A landscape with many valleys, sampled at points; each row gives a point and its height.
From any point a ball rolls to the lowest of the 3 points nearest to it. It stops when none of these is lower. Distance is the straight distance between rows; heights are no part of it.
j352: [  3   1 -17  17  10 -21  -1 -17]  (h 51.5)
j843: [ 28   5 -28  -2   2  11 -39 -36]  (h 62.9)
j144: [ 12   3 -24  15  13  -2  -5   3]  (h 51.0)
j437: [ 21   2 -27  12  10   4 -20 -19]  (h 63.8)
j888: [ 1  2 -4  6  2  2 11 26]  (h 13.2)
j570: [-36  -8  45 -14  -7  -9  32  24]  (h 42.9)
j146: [ 26   3 -30  10  15  12 -31 -45]  (h 56.9)
j525: [  9  -4  -3 -13 -27   8 -13  23]  (h 15.2)
j97: [-18  -8  29 -10 -22  -9  14  19]  (h 43.5)
j594: [-31  -8  41 -12 -14 -15  24  17]  (h 49.5)
j256: [ 16  -2 -15  -1 -16   6 -14  19]  (h 41.8)
j507: [-15  -1  17  -1  -4  -5  23  28]  (h 36.4)
j344: [-33   1  46 -12  -2   4  37  34]  (h 50.6)
j463: [ 13  -2 -15   4  -9  -4 -10   1]  (h 36.9)
j293: [ 16   0 -21   9  -1   2 -10   4]  (h 42.4)
j976: [ 10  -1  -8  -4 -14   5 -10  12]  (h 30.2)
j852: [ 25  -4 -26  -3 -10  11 -36 -25]  (h 68.4)
j77: [-24  -4  39 -13 -16   0  25  30]  (h 35.2)
j907: [-38   0  43  -8   1 -10  43  26]  (h 44.6)
j196: [  1   4 -14  15  13 -17   7   6]  (h 47.4)
j180: [ 27   6 -32  18  27  10 -25 -38]  (h 59.1)
j721: [-26  -3  47 -23 -15  13  21  35]  (h 40.0)
j556: [ 11  -5 -15   7  -1 -15 -12 -18]  (h 57.4)
j445: [ 30   4 -33  -5   0  23 -47 -55]  (h 36.7)
j574: [ 21  -1 -25   0 -11   1 -31 -27]  (h 75.5)
j985: [-14  -5  27 -13 -17   5  17  32]  (h 34.2)
j219: [-38   5  42  -7  13   1  49  37]  (h 15.4)
j560: [-39  -2  36  -1   3 -21  40  18]  (h 11.2)
j337: [-15  -5  36 -19 -21  14  18  40]  (h 41.4)
j294: [ -4  -5   7  -6 -14  -7   8  21]  (h 33.2)
j805: [ 15  -4 -21  10   1  -8 -24 -37]  (h 72.3)
j627: [  3  -5  -4   0 -17 -10  -5   6]  (h 20.8)
j776: [ 17   0 -27  17  13  -5 -20 -29]  (h 62.1)
j74: [ 38   8 -38 -12  -2  35 -49 -40]  (h 24.0)
j586: [-16   2  29  -6  -3   4  27  38]  (h 11.4)
j956: [  7   0 -12  12   3 -13 -10  -5]  (h 42.2)
j567: [ 23   2 -26  15  20   4 -29 -51]  (h 61.0)
j581: [ 24  -2 -26   2   6  11 -40 -55]  (h 8.2)
j588: [ 18  -6 -26   4  -9  -2 -36 -43]  (h 85.8)
j167: [ 12   4 -26  22  21 -15  -5 -23]  (h 58.5)
j8: [-40   3  45 -10  12  -5  48  30]  (h 30.1)
j883: [ -7  -7   4   7  -4 -24   7   4]  (h 55.9)
j882: [-45   3  34  -3  13 -20  51  20]  (h 51.1)
j811: [ 37   8 -37  -4   1  25 -39 -26]  (h 8.1)
j580: [ -9   1  -9  19  16 -24  19   3]  (h 52.4)
j470: [ 39   7 -36  -7   6  29 -47 -44]  (h 22.2)
j252: [-36   5  22   1  13 -19  45  22]  (h 45.4)
j975: [-39   3  47 -10  15  10  48  42]  (h 39.7)
j264: [-18  -2  26  -9  -9   3  23  37]  (h 26.4)
j965: [ 36   9 -35   7  15  28 -30 -27]  (h 34.0)

For each start below, name the point where the ball stops.
j196 -> j627
j805 -> j627
j337 -> j586
j594 -> j586
j180 -> j581
j556 -> j627
j721 -> j586
j144 -> j627
j97 -> j586

Call two points neighbours if one is among the 3 nearest of the other. Go from one point of each pair to the other, from neighbour to neighbour, staying as low as possible. Name the highest point that can't be avoided.
j811 and j627 -> j776
j627 and j586 -> j507
j888 and j560 -> j594
j219 and j570 -> j907
j581 and j811 -> j445
